Points, in no order, along strands that fork, close into loops and pass close to each other.
In the rows, 128 means zero.
Two points are linked if the straight distance between their rows is under 184. Some points are linked to none.
Z_169: [147 103  58 181 145 145 147 106  72 137  96 135 135  49 162 180  86 128
 163 131  86 100 163 148  90 107  90  70 173  96 114  79 151 159  99 176
 153 138 140 115 123  97 144 177  66  76  97 146 117 109 169 122 170 175
 203 156 126 159 166 141 105]
Z_43: [130  73  89 145 119 114 148 170 146 148 129 148 128  61 169 164  59  98
 155 130 127 171 180 107  89 118 102  64 145 132 103 116 106 110 106 172
  98 153 138 219 151 161 176 153 139 120  89 160 118 101 156 116 181 182
 203 145  96 122 131 145 127]
Z_95: [136 120 158 124 139  75 124 141 149 141  79 112 162  93 175  61 162 138
  85 198 144  98  99 124  76 141 109 138 170  91 109  96 114 161 123 130
 201 167 154  82 117 163  93 149  84 100 126 111  35 139 188 110 174 151
 113  62 121  92 102 110 149]
Z_947: [146 148 160 150 170 143 140 157 178 116 127 122 169 153 158 147 143  95
  93 117 107 105 130 152 100 111  96 102 130 120 170 144 137 117 144 176
 118 158 182 161 153 115 134 172 122 138  81  84 167 133  64 113 139 146
 183 116 164 118  74 110  94]
Z_854: [143  77  64 102 129 123 138  82 118 147 121 158 130 108 140 147  80 134
 167 104 132 123 133 127 127  95 141  62 146 114  64 108 121 107 141 129
 138 107 133 121  95 126 115 136 174 109 154 130  65  91 121 107 163 127
 168  94 114 121 162 149  96]
Z_414: [133 127 140 106  79  86 145 147 126  98 150  94 117 142 123 123 120 124
 120 146 155 183 146 130 170 150 152 137 105 116  85 179  69 156 159 100
 121 108 102 123 114 126 166 138 147  93 139 180 115 140 185 124 127 143
 120 134 153  99 105  97 161]
Z_227: [147  87 111  94 167 169 149  67 160 123 137 160 128 149 114 112 106 151
 126  80 131  95 118 148 151  73 102 100  99 102 124 124 162 103 148  90
 177  93 155  51  95 137  84 146 163 124 159  97  59 104  78 133 134 101
 144  86 153 146 140 116  74]
Z_567: [153 122 117 164 133 129 139 122 115 127  96 101 157 113 184  99 135 129
  90 186 109  85 110 137 104 144 131 131 172 105 164 115 152 150 136 164
 149 142 145 152 152 145 130 150  81 109 121 139 126 150 182 115 134 168
 103 143 124 153 119 128 122]
Z_537: [ 78 135 162 118 125 109 107 107 114 141 132 137 112 147  82 142 142 122
 177 131 142 123 141 111 128 106 143 134 120 151  80  98 143 138 134 129
 127 155 115  98 126 104 137  82 172 147 137  66 103 108  83 115 103  75
 148 115  77  93 123 152 131]
Z_175: [172 125 125 119 156 171 153 180 192 115 130 110 158 133 154 102 149 104
  67 131 106 141  73 139 115 156 102 126 127 110 186 169 109 106 108 135
 118 126 144 162 158 172 105 155 112 127 129 154 155 131 162 142 151 175
  98 134 158 151 105  71 108]
Z_177: [ 97 106 114  85 100  55  98 135 141 161 142 137 118 108 118 147 121 130
 146 134 168 140 129 113 154 145 126 128 126 152 109 138  63  99 110  89
 138 116 121 173  91 159 128  92 160 156 113 156 109 135 159 117 160 119
  84 114 119  98 135 149 182]
Z_714: [102 111 112 128  87 103 174 169 137 137 102  68 139 110 155 117 101 101
 115 135 110 191 154  86  81 132 157 101 164  86  69 149 101 146 144 166
  69 167 126 148 154 161 133 149 147 107 151 164 110 106 158 127 141 181
 179 147 114  95  80 148 129]
Z_243: [156 127 125 144 151 162 122  85 127 123 121 132 156 166 134 142 124 138
 137 114 128  66 106 146 123 115 142  94 142 132 143 113 172 123 157 187
 132 143 156  96 130 109 125 159 146 121 117  60 132 114  64 121 114 117
 159 127 160 149 112 133  64]
Z_475: [125 173 189 106 148 133 132 148 169 101 192 112 114 201  86 105 164 110
  82 131 139 178 133 144 159 109 123 184  63 125 171 194  93 141 140  42
 130 116 156  99 115 100 106 126 148 154 124 144 160 177 110 167  93 113
  89 123 166 109 112  94 158]
Z_527: [146 134 113 102 122 200 139  91 130  97 173 124  81 209  85 144  82 155
 154  81 128 145 150 123 184  95 172 120  74 129 111 157 162 127 157 101
  89  87 100  96 106 119 124 140 189 121 145 117 169 119  61 162  91 118
 146 135 132 145 165 134  91]
Z_392: [134 128  92 112 117 144 117 110 119 118 163 160  94 134  92 173 116 152
 142  83 145 121 136 137 169 137 130 124  93 172 143 145 128  87 115  94
 116  72 122 118  85 115 127 107 145 134 135 143 151 132 100 146  99 116
  90 139 169 149 182 125 122]
Z_762: [128 113 135 153 121  86 115 129 119 156  58 106 174  70 188  73 155 144
  99 214 135  86 106  95  87 160 119 139 198  85 119  75 134 166 104 154
 186 149 129 128 124 174 120 154  62  95 117 148  53 157 232 117 173 196
 102 100  89 121 135 143 162]
Z_416: [107 146 168 145 113  74 101 128 100 151  90  94 145 116 164 117 166 130
 111 198 126  86 125 107  88 149 127 151 159 127 152 105 150 133 134 157
 152 162 134 157 137 139 121 114  89 126 121 121 127 167 155 111 116 141
  71 140 100 110 111 155 175]
Z_13: [153 180 187 130 153 218 132 141 152  65 158 156 128 200 106  62 142 126
  86 115 122 141 105 160 174 104 134 180  54 146 194 148 146 141 157  83
 124 117 129 113 172 129 136 117 138 181 141 118 160 139  92 131 118  79
 133 110 137 149 110  68 105]
Z_349: [138 155 134 176 148 155 111 121  77  93 120 155 110 115 104 137 129 138
 106 112 116  87 142 165 131 144 121 131 115 164 182 108 179 130 109 139
 138 107 131  98 161  63 163 123  83 137 126 117 178 143 108 143  93 102
 121 154 174 172 138 121 113]
Z_536: [141 144 178 119 103 124 139 150 150 112 137  86 156 190 135 128 126 109
 124 129 132 154 130 119 130 123 142 120 113 112 101 167 104 151 181 176
  97 152 129 123 137 138 161 171 171 116 113  91 146 126  83 120 111 144
 178 111 152  91  62 104 117]
Z_213: [118 102  77 101  83 128 111 143 119 175  83 147 145  72 125 127 144 139
 166 115 136  95  69  93 125 162 146 139 160 142  81  80 112 130  80 145
 142 125 100 108 106 174 102  96 128 129 163 107  72  92 157 123 159 136
  97 114  94 131 148 151 129]
Z_449: [135 123 164 109 106  88 132 133 135 113 115 112 132 118 145  81 136 142
 111 168 157 145 114 135 144 148 127 159 117 124 106 140  90 138 168  79
 170 130 123 101 129 136 156 131 121  97 147 154  61 150 200 114 157 113
 112  91 136  94 105  88 163]
Z_491: [ 87 125 127 142 140  84 123 106 121 144 118 121 111 113 138 150 122 115
 148 134 119 145 153 112  90  94 134  97 153 126  83  98 142 137 129 155
 127 161 133 126 151  92 130  97 145 119 136  97 105 107  97  99 136 121
 169 125  81  93 106 161 119]
Z_547: [133 167 152 118 147 148 133 165 165 123 170  89 113 176 120 136 165 113
  92  97 106 197 105 110 143 160 141 169 132 131 188 184 105  92 110  87
  67  98 128 207 114 152  92 114 127 174 127 191 227 146 123 156  97 139
  75 147 132 121 134 130 137]
Z_38: [ 88 171  94 174 132 140 121 177  83 137 119 145 107  81 102 183 152 105
 136  96  84 131 145 135 104 149 111 124 161 127 161 105 174 116  64 165
  78 128  99 171 167  94 122  98  77 141  94 163 228 103 116 142 115 134
 121 206 101 153 134 171 143]
Z_959: [140 158 129 159 111 120 131  98  90  93 120 109 106 122 120 133 106 139
 119 123 118 156 169 157 138 114 131 111 108 122  89 127 146 169 154 128
 131 131 114  82 156  79 193 140 121 101 148 137 125 110 143 120 121 106
 195 120 150 143 122 100 117]
Z_91: [ 89 136 113 151 110 106 136 152 125 148  93 102 125  87 148 118 124 107
 135 146 107 157 141 106  87 123 133 104 171 100  83 103 141 156 117 166
  97 180 113 128 175 135 128 122  94 115 138 133 115 102 150 116 147 151
 162 143  72 122 102 162 127]
Z_211: [111 124 128 102 106 106 104 117 120 161 138 150 138 145  90 192 136 127
 203  91 150 111 121 109 126 120 139 103 142 146  62 119 103 122 125 161
 109 129 120 117  90 115 110 116 190 138 106  58 126 100  49 119 122 103
 154 112 117  94 116 148 110]
Z_738: [122 167 167 101 103 118 152 149 157 101 166  69 124 202  83 130 129 102
 116 121 128 177 151 125 131 125 152 153  74 104  91 189  88 179 167 109
  88 144 121  88 110 125 132 170 168 102 114 119 150 137  94 147  88 149
 152 133 165  84  93 103 148]
Z_212: [108 132  91 130  76  79 119 133  86 128 124  99 103 126 119 190 115 125
 142 135 131 143 168 107 133 147 157 119 143 128 100 141 124 135 141 149
  83 117 106 168 119 116 153 118 145 117 117 160 174 126 132 124  90 152
 112 176 127 128 126 160 162]
Z_366: [107 126 154 114 110  98 107 112 119 130 128 141 115 113 104  90 146 151
 132 148 159 117 120 127 142 133 130 168 106 152 120 127 102 131 128  79
 177 116 123  84 124 122 128  71 114 131 169 119  70 158 154 118 122  94
  81 116 113 109 142 119 166]
Z_450: [143 115 136 111 113 132 139  85 103 132 118 122 143 148 104  93 121 140
 168 103 148 111  99 107 126 105 175 145 118 108  47 108 118 168 166 110
 159 136 117  28  96 140 105 134 164  95 196  67  24 106 123 109 123  87
 148  80 115 125 157 130 101]
Z_799: [135 111 117 130 112 111 112 105  99 136  91 160 134  96 117 106 119 160
 186 111 158 117  99 114 129 116 129 130 145 130  43  75 130 154 134 115
 185 129 111  53 107 138 134 115 140 104 191  85  19 108 174 104 152  81
 151  59  90 125 155 113 118]
Z_663: [163 135 150 163 148 156 127 143 139 125 112 134 174 129 156 148 115 120
 117 122 114  90 130 148  94 128 109  95 151 113 129 113 148 137 141 228
 122 165 156 116 162 116 150 178 118 107  78  60 149 114  80 113 159 141
 201 120 149 135  74 126  70]
Z_566: [132 202 156 154 157 188 125 139 145  87 148 121 102 175  95 111 149 105
  70 104  97 149 132 163 133 103 137 163  92 137 183 152 170 138 133 102
 104 119 138 102 181  88 131 113 114 162 131 118 188 132  75 146  92 101
 136 137 149 140 121 107 102]
Z_503: [145  92  66 119 175 145 160 125 146 151 117 128 158  47 160 133 145 118
  92 115 112  86 115 144  99 120  77  88 160  99 130 115 122 119  62 122
 166 117 157 108 124 136  91 149  86 107 115 145 100 113 167 128 183 173
 126 131 153 151 151 128 110]
Z_102: [136  87 101 151 162 160 125 113 126 145 133 188 121  82 166 144  89 125
 170 135 116  99 130 134 129 113  96  95 136 178 159  84 160  98 106 156
 138 141 106 193 141 138 154 113 118 136 105 121 137  99 132 127 170 115
 132 137  97 165 175 129 112]
Z_629: [114 133 123 148  96  54 129 122  77 145  70  89 154  73 162 138 147 134
 123 198 135 103 139 112  87 142 102 137 181  84 110 102 117 169 125 158
 162 135 140 110 104 124 140 160  77  80 124 162  75 155 215 109 162 184
 135 130 128 112 123 158 175]
Z_665: [101 114 114 147 157 146 102  91  97 161 143 173 103 121  94 174 132 135
 171 102 110 103 145 127 129 142 127 117 165 183 195 105 185  60 107 137
  98 111 117 198  98  99 104 107 115 195 115 142 194 112  83 143  96  91
  89 164 121 150 175 181 133]
Z_159: [118  88  85  97 104  74 106  96 107 154 125 169 114  91 119 151  97 142
 178 122 168 134 133 113 143 110 131 103 132 154  71 111  98 101 123  99
 154 108 118 143  93 138 135  94 175 135 149 138  64 118 147 105 144  96
 117 103  97 109 162 140 147]
Z_987: [103  88  74 131  85  81 123 145 122 198  83 113 138  47 168 132 114 117
 153 153 140 126 129  77  83 140 159 102 183 105  95  88  99 123  80 151
 100 150 118 197 127 199 103 109 124 125 100 165 104 124 189 115 167 172
 106 146  57 131 143 191 160]
Z_268: [148 138 121 125 127 147 153 183 178 113 153 106 124 133 135 123 134 110
  78 111 111 178 115 123 136 156 120 129 105 128 166 188 106 101 116 112
  81 114 134 182 153 154 131 146 134 136 124 193 187 137 152 150 133 164
 107 153 146 153 126 103 127]
Z_262: [149 104 102  74 151 209 151  70 154 126 171 152 103 194  93 141  90 149
 168  70 135 129 129 123 168  74 144  97  80  99  96 150 146 116 146  91
 118  99 132  51  92 141  84 155 219 118 141  97 102  91  55 148 133 101
 168  98 130 134 167 132  68]
Z_147: [164 135 101 133 149 179 138  94 142 102 140 125 114 169 141 166  78 134
 125  97 106 129 144 156 136  97 141  70 131 121 129 151 175 115 143 167
  91 121 139 106 145  97 146 177 160 109 113 107 178  96  65 138 138 146
 185 131 153 153 124 127  68]
Z_717: [115 140 158 135 166  99 107 134 155 171 152 143 136  99 152 140 168 116
 121 134 117 109 123 132 103 140  69 150 145 158 221 117 118  59  69 117
 139 147 161 216 121 131 107 115  85 188  87 159 186 158 122 131 135 118
  80 147 114 155 148 151 164]
Z_61: [104 132 117 146  75  68 117 112  68 129 107  94 110 120 143 134 115 141
 132 171 143 137 152 122 132 154 158 148 146 134  98 117 124 155 151 128
 128 108 100 144 127 109 164 112 104 105 159 167 117 156 188 115  97 132
  99 159 111 112 133 150 177]
Z_673: [150 152 144 178 127 139 131 156 118 105 102 130 142  88 170  76 130 127
  89 175 125 125 108 149 118 146 116 152 129 132 168 102 143 149 129 148
 155 162 121 166 189 140 166 115  63 122 130 153 140 153 203 123 156 134
 111 138 106 153 116  93 155]
Z_966: [119  90 130  95 115  68 120 145 175 151 154 120 134 125 146 141 116 110
 130 136 149 169 150 108 142 129 119  99 133 137 123 158  71  83 133 110
 109 133 139 226 106 167 134 124 175 159  89 172 129 136 138 125 148 156
 116 116 121 100 113 139 163]
Z_642: [132  96  47 118 105 142 133 131 117 183  81 131 148  64 153 106 116 131
 142 130 116 113  98  90 109 140 159 104 193 110  74  79 122 145  84 146
 118 132  97 144 131 183  95  96 115 114 150 149  86  89 186 121 165 175
 124 126  74 136 170 173 122]
Z_382: [106 148 133 112 106 120 144 117 143  99 187  78  97 199  89 152 107 110
 125 116 119 200 185 105 141  90 154 113 101 110  81 172 125 158 163  96
  72 130 121 119 125  99 142 129 187 124 128 124 156 125  82 142  90 138
 162 132 130  94 110 128 128]
Z_228: [112 132 121 148 150 155 103 139 105 146 116 177 114  86 106 135 154 131
 133 107 110  93 109 147 138 141  98 144 124 166 170 102 147 113  65 124
 142 120 114 102 160  90 122  73  87 163 132 116 149 129 118 133 120  87
 101 143 123 139 155 126 131]
Z_168: [103 138 195 107 118 149  89 135 138 127 121 155 125 160  96  86 158 155
 164 145 159 133  98 105 162 152 151 205  91 183 117 104 120 120 167 110
 140 154  93 131 129 162 137  90 159 173 153  72 105 138 118 121 110  53
  94 104  72 108 116 106 144]
Z_54: [107 137  86 106  81  93 108 114  91 146 129 128 115 149  84 203 110 122
 179 109 159 144 161 107 139 124 166  99 145 154  69 132 118 130 138 143
  86 117 107 148  81 110 140 110 187 144 107 107 163 103  73 131  88 117
 135 162 124 101 137 163 136]
Z_798: [148 156 165 113 109 205 143 150 113 104 143 111 129 176  85  65 131 138
 109 128 139 118  92 153 160 145 197 199  68 116 118 149 105 198 140 113
 122 120 101  27 137 141 117 132 121 102 157  93 121 161 143 139  92 102
 107 113 161 134 134  93 119]
Z_499: [103  86 128 135 185 157 121  81 137 152 130 177 109 128 150 132 109 139
 157 126 107 100 132 127 126 110 101 105 155 165 180 100 177  64 136 145
 133 138 138 191 130 127 110 105 131 183 122 115 133 111  72 127 135  87
 116 131  96 156 154 172 110]
Z_669: [151  93  91 119 124 151 131  80 116 147 103 132 147 131 129 121  98 141
 164  93 120 105 108 122 106  86 156  97 166  96  48  98 139 145 145 156
 136 125 132  64 113 121  94 135 155 100 177  73  60  77 102 104 130 116
 186 107 114 117 145 156  75]
Z_26: [ 98 137 128 144  83  60 106 173 101 169  79 108 127  68 160 135 157 127
 137 182 129 110 128  92  98 160 141 140 178 116 130  95 109 128  96 164
 116 152 115 185 134 167 127 106 102 121  95 158 131 151 195 114 143 176
  86 168  70 121 133 169 191]
Z_222: [112 100 136  78 141 153 121  69 129 124 163 180 102 186  57 146 120 149
 198  81 158 115 129 114 178  89 118 130  68 150 104 128 129  98 156  85
 127 107 130  72  68 121 101 124 218 149 134  82  98 108  43 144  81  67
 151 114 126 133 150 136 102]
Z_598: [109 105  94  98 148 175 134 102 144 156 150 188 100 117 100 161 119 147
 158  61 130 121 106 128 155 123 113 117 112 161 134 127 124  80 100  97
 120  98 118 121  98 129 106  93 160 152 137 123 130  93  88 144 128  87
 120 135 127 139 162 144 111]
Z_918: [125 122 134 127 100  96 118 165 143 120 146 137 128 135 127 190 101 110
 157 115 140 176 170 118 137 134 106  86 127 144  92 148 102 121 131 172
  69 140 123 189 134 123 189 148 162 127  83 129 168 113  91 133 132 161
 190 137 132 106  87 125 122]
Z_768: [119 143 180 104 147 180 122 130 157 118 150 143 126 190 101  84 159 134
 128 122 129 132  93 129 169 138 136 189  80 149 153 147 111 121 165  89
 137 137 119 125 124 150 117  97 149 178 136 102 143 134  95 132 100  72
  99 109 120 124 110 100 122]
Z_985: [159 141  85 186 150 153 168 130  96 113  84 108 155  69 146 148 120 130
  99 130  79  96 137 155 109 136  83 100 164  95 139 107 144 176  88 175
 138 136 147  89 152 101 148 186  50  90 105 140 136 117 183 130 172 177
 186 155 165 178 132 119 101]
Z_57: [174 158 116 136 146 161 149 152 170  72 160  92 106 174 138 139 119 124
  54 107  93 188 140 149 138 123 127 114  90 108 190 191 143 122 133  99
  87  83 144 140 154 118 133 170 117 120 140 179 208 138 113 158 116 166
 121 136 176 163 130  91 113]
Z_85: [103 142 151 143 166 126 106 141 125 171 112 143 138  85 132 141 176 121
 144 119 110  73  94 115 112 151  82 158 168 163 192  81 145  89  70 145
 142 156 134 176 133 128 102  95  77 175 100 111 165 131 120 125 140 114
  84 155  96 135 137 158 141]
Z_434: [161  55  78 116 195 156 149 104 172 149 136 159 163  80 178 152 109 120
 132 106 117  71 133 139 103 105  82  64 155 104 142 107 130  82 104 149
 175 109 173 138 106 134  84 169 123 105  96 109  92 117 107 115 179 164
 164 110 158 146 152 133  83]
Z_597: [108 142 159  99 136 146 141 139 179 126 194  87  92 193 102 108 147 110
  97 106 117 195 133 116 150 119 160 165  97 131 158 181 111 110 133  50
  87 106 126 162 113 137  93  97 153 179 136 173 177 157 108 154  84 124
  83 133 116 110 132 132 140]
Z_126: [109 127 141 121 118 113 109 155 125 156  85 148 135  84 128  88 170 150
 139 154 143 116  72 113 127 166 132 168 132 143  95  97 122 161  96 126
 162 153 103  74 144 146 116  98  99 122 158  87  74 123 167 115 158 113
  93  88  90 121 125 112 146]
Z_733: [150 115 101 113 160 159 159 104 156 115 137 110 132 127 132  84 137 133
  86 110 112 110 101 147 137 119 135 131 114 107 155 140 136 122 118  93
 161  99 144  92 140 135  98 116 109 113 161 143 107 132 143 132 133 134
 103 105 154 148 139 109 100]
Z_509: [103  99 123  68 137  77 126  81 160 121 188 128 103 165 108 134 120 137
 133 110 155 156 168 124 161  86 109 115  86 126 123 174 112  87 146  46
 149  92 142 125  76 116  96 107 185 149 127 157 107 144  86 138 105 113
 104 115 147  94 150 145 149]
Z_575: [111  84 149  68 124  88 103  75 137 125 171 150 114 186  92 138 116 140
 182 106 177 128 150  94 182  81 118 129  79 129  83 143 110 107 159  67
 156 107 138 120  53 124 104 119 221 144 121 103  80 134  65 137  94  90
 131  98 133  94 136 139 140]
Z_153: [114  82  94 104 106  72 135 144 142 143 149 133 122 103 146 166  88 102
 145 115 141 184 178 104 107 115 129  72 139 121  83 140  85 105 130 134
 102 132 134 195 122 145 144 126 177 133 106 150 120 106 124 113 149 162
 179 119 119  82 110 137 138]
Z_50: [140 114 190  90 118  97 128  91 118  95 147 121 129 196 123  57 126 146
 114 173 194 111 126 146 154 124 131 179  83 131 146 157 117 146 189  51
 213 105 150  71  92 131 118 144 147  98 156 134  50 165 168 143  93  80
  79 109 178  93 111  81 165]
Z_2: [ 97 160 142 167 133  77 109 136  87 114 131 133 115  96 131 153 127 110
 125 154 111 126 187 145 108 132 100 121 133 145 167 117 161 124 113 131
 137 135 129 169 160  68 166 108  79 136 104 154 172 142 131 117 122 116
 114 176 119 150 136 141 174]
Z_37: [161 143 149 146 131 163 129 140  92 108  90 127 156 154 124  77 165 153
  79 157 151  81  74 154 123 166 159 192 116 129 206 127 121 150 133 126
 164 107 146  75 137 129 103 110  76 129 157 113 138 181 155 138  71 114
  46 130 175 136 117  96 125]
Z_230: [108 137 155 123  82  99 132 183 145 140 111  84 154 150 141 127 136 101
 134 146 122 173 132  93  97 144 171 140 140 106  69 144  92 159 163 197
  74 177 118 140 141 151 143 141 150 107 122  92 139 111 101 109 122 156
 175 122 114  87  68 142 117]
Z_180: [146 154 103 179 138 142 133 118  72 101 102 131 132  83 132 160 151 139
  97 128 110  66 126 175 120 143  90 112 137 130 170 111 160 152  87 152
 152 118 147  81 147  76 158 153  53 102 110 126 145 148 144 131 142 140
 131 156 180 174 140 113 118]
Z_702: [153 124 166 123  87 124 117 102  85 106  84 127 151 157 128  75 145 162
 113 175 189  72  84 148 135 159 146 180 111 143 164 127 117 150 167 111
 185 115 136  51 104 140 123 142 112  94 169 117  66 165 177 135  85 109
  70 109 183 119 121  92 150]
Z_870: [152 149 128 108 143 193 160 136 157 113 129 105 135 157 104  55 139 117
  99 108 122 135  77 146 141 119 170 157  96  95 126 161 114 165 140 115
 126 147 120  50 149 154 105 129 132 121 160  93 108 112 132 137 139 126
 135 105 137 140 103  93  91]
Z_593: [110 115 164 116 169  94 119 131 183 155 170 131 133 146 147 147 144 116
 119 118 118 155 131 123 127 120  95 125 134 149 180 147 112  53 125 104
 124 133 152 224 103 135 103 120 146 198  92 156 172 140  85 125 136 126
 116 117 134 108 122 142 148]
Z_100: [103 161 166 151 132  88 100 120 109 127 149 130 107 125 122 115 148 126
  97 153 128 138 163 141 130 124 117 164 121 168 186 138 141  98 120  97
 146 111 134 157 148  75 136  80 103 169 136 150 161 168 127 122  95  87
  82 148 125 131 137 149 173]
Z_901: [162 184 137 160 140 175 147 154 127  67 142  97 101 157 108 107 137 123
  51 116 109 156 143 178 135 117 140 158  84 106 173 168 133 175 125  89
 115  99 148  80 182  89 147 131  84 120 150 160 168 151 125 151 100 126
 123 129 183 149 121  83 121]
Z_214: [149 153 122 146 112 140 137 189 160 103 151 125 133 151 130 182 108 103
 127 105 107 193 153 121 137 148 105  95 123 147 144 172 123  99 131 175
  32 140 111 222 133 132 172 169 143 138  90 148 224 112  92 155 126 176
 169 166 146 142 115 110 109]
Z_770: [147 135 178 140 121 113 120 165 144 105  96 132 151 108 172  63 139 141
 109 197 154 126  97 139 131 160 130 161 134 145 119 111 110 154 163 129
 167 150 118 138 154 174 167 134  91 108 128 138  82 151 222 111 174 123
 106  90 109 118  97  67 148]
Z_170: [153 155 159 144 139 140 142 190 191  99 151 108 163 161 136 156 136  93
  94 119 107 172 130 132 106 134  85  93 118 127 169 176 119 111 132 171
  65 147 159 187 153 129 146 189 135 139  91 132 198 128  76 148 125 176
 181 143 168 125  79  95 108]
Z_511: [133 112  81 153 119  85 143  83  64 141  86 102 146  61 157 146 120 138
 128 140 101  94 140 126  91 126 115 102 187  86  96  83 142 160 115 145
 161 120 135 103 102 112 129 164  74  87 139 162  80 123 196 111 158 179
 162 135 129 142 156 157 132]
Z_805: [144 104 152 137 148  91 116 119 144 128  86 140 151  92 163  68 139 152
 141 151 141 119 109 114  96 117 122 122 164 100  63  85 131 165 152 133
 204 155 139  74 121 155 121 132 117  97 161  77  21 119 168 100 186 115
 166  36  92 107 109 111 113]
Z_494: [120 133 146 126 153 114 120  99 160 112 163 127 116 158 148 119 122 120
 109 134 118 138 145 143 136 114 112 119 108 144 167 153 152  91 148 101
 129 128 135 173 133 110 134 117 133 157 126 142 158 141 102 126 109 118
 107 127 137 136 120 123 131]
Z_592: [ 92 180 133 180  90  77 107 190  52 116 108 137 121  74 119 175 145 105
 143 170 110 119 183 140 109 165  91 139 138 114 148  94 142 147  96 175
 114 145  99 173 171  96 192 119  62 115  87 162 179 146 166 113 125 138
 122 206  91 149 110 152 183]
Z_495: [118 163  93 159 160 174 114 141 104 145 133 144  98 114 118 187 134 124
 137  78  89 137 139 126 121 147 139 128 167 141 187 127 191  85  84 144
  64 107 108 196 124 103 104 116  94 168  99 174 252 112 103 150  87 128
  98 194 125 151 163 178 120]
Z_415: [105 155  86 180 109 135 120 176  55 138  95 144 117  57 127 158 134 112
 149 142  88 103 147 125 106 154 109 125 164 111 134  67 174 162  82 197
  98 155  84 147 184 103 164 122  58 104  93 142 187 116 164 122 130 145
 142 210  79 167 125 166 135]
Z_207: [117 144 179 114  96 165 116 146 105 125 115 142 115 160  93  68 139 148
 156 145 159 125  94 125 166 161 201 202  86 149  79 122 108 185 150 126
 136 144  74  63 135 150 138  95 134 118 166  79 100 139 141 120  97  75
 108 104 115 119 130 100 147]
Z_3: [150  73  88 113 191 178 142  77 164 134 138 190 137 124 142 152 102 156
 135  79 127  83 114 164 146  89  85  79 120 135 154 123 152  72 118 133
 162  99 157  98 103 116 105 162 149 123 128 100  86 101  73 140 155 107
 152 106 177 166 154 122  71]
Z_302: [128 139 188  84 128 127 144 131 162 105 178 100 123 202 102  70 139 120
 107 164 163 149 112 138 149 130 159 195  75 111 131 177  94 162 168  55
 150 113 135  96 111 137  99 137 156 110 140 138 103 168 135 142  97 107
  79 104 157  93 106  86 163]
Z_313: [167 117  98 113 122 192 144 102 120 110 145 117 111 163 114 126 102 151
 122  97 118 123 101 138 169 130 158 129 102 132 133 154 133 117 141 118
 119  78 106 111 116 140 124 132 153 124 155 134 161 133 122 146 114 135
 108 126 160 162 157 110  96]

A piece is two or more points that can be reached from each other along the links. Count, over all rows, the pieces, the separate loops (a circle has one, a figure eight two, a Y none), the forks (points with three links) and the tips (points with one).
pieces => 4
loops => 2
forks => 7
tips => 11

A tip is a point with one link. Name the tips that can be reached along the links from each point below, in the order of the rows.
Z_366 => Z_414
Z_575 => Z_175, Z_503, Z_598, Z_509, Z_37
Z_2 => Z_43, Z_102, Z_147
Z_537 => Z_61, Z_382

A fork is a point with three links, a tip a point with one. Leave the first point through the second and follow the links. Name the first fork or tip that comes.
Z_180 / Z_985 => Z_966
Z_499 / Z_665 => Z_593
Z_567 / Z_416 => Z_449
Z_268 / Z_57 => Z_313
Z_212 / Z_54 => Z_382
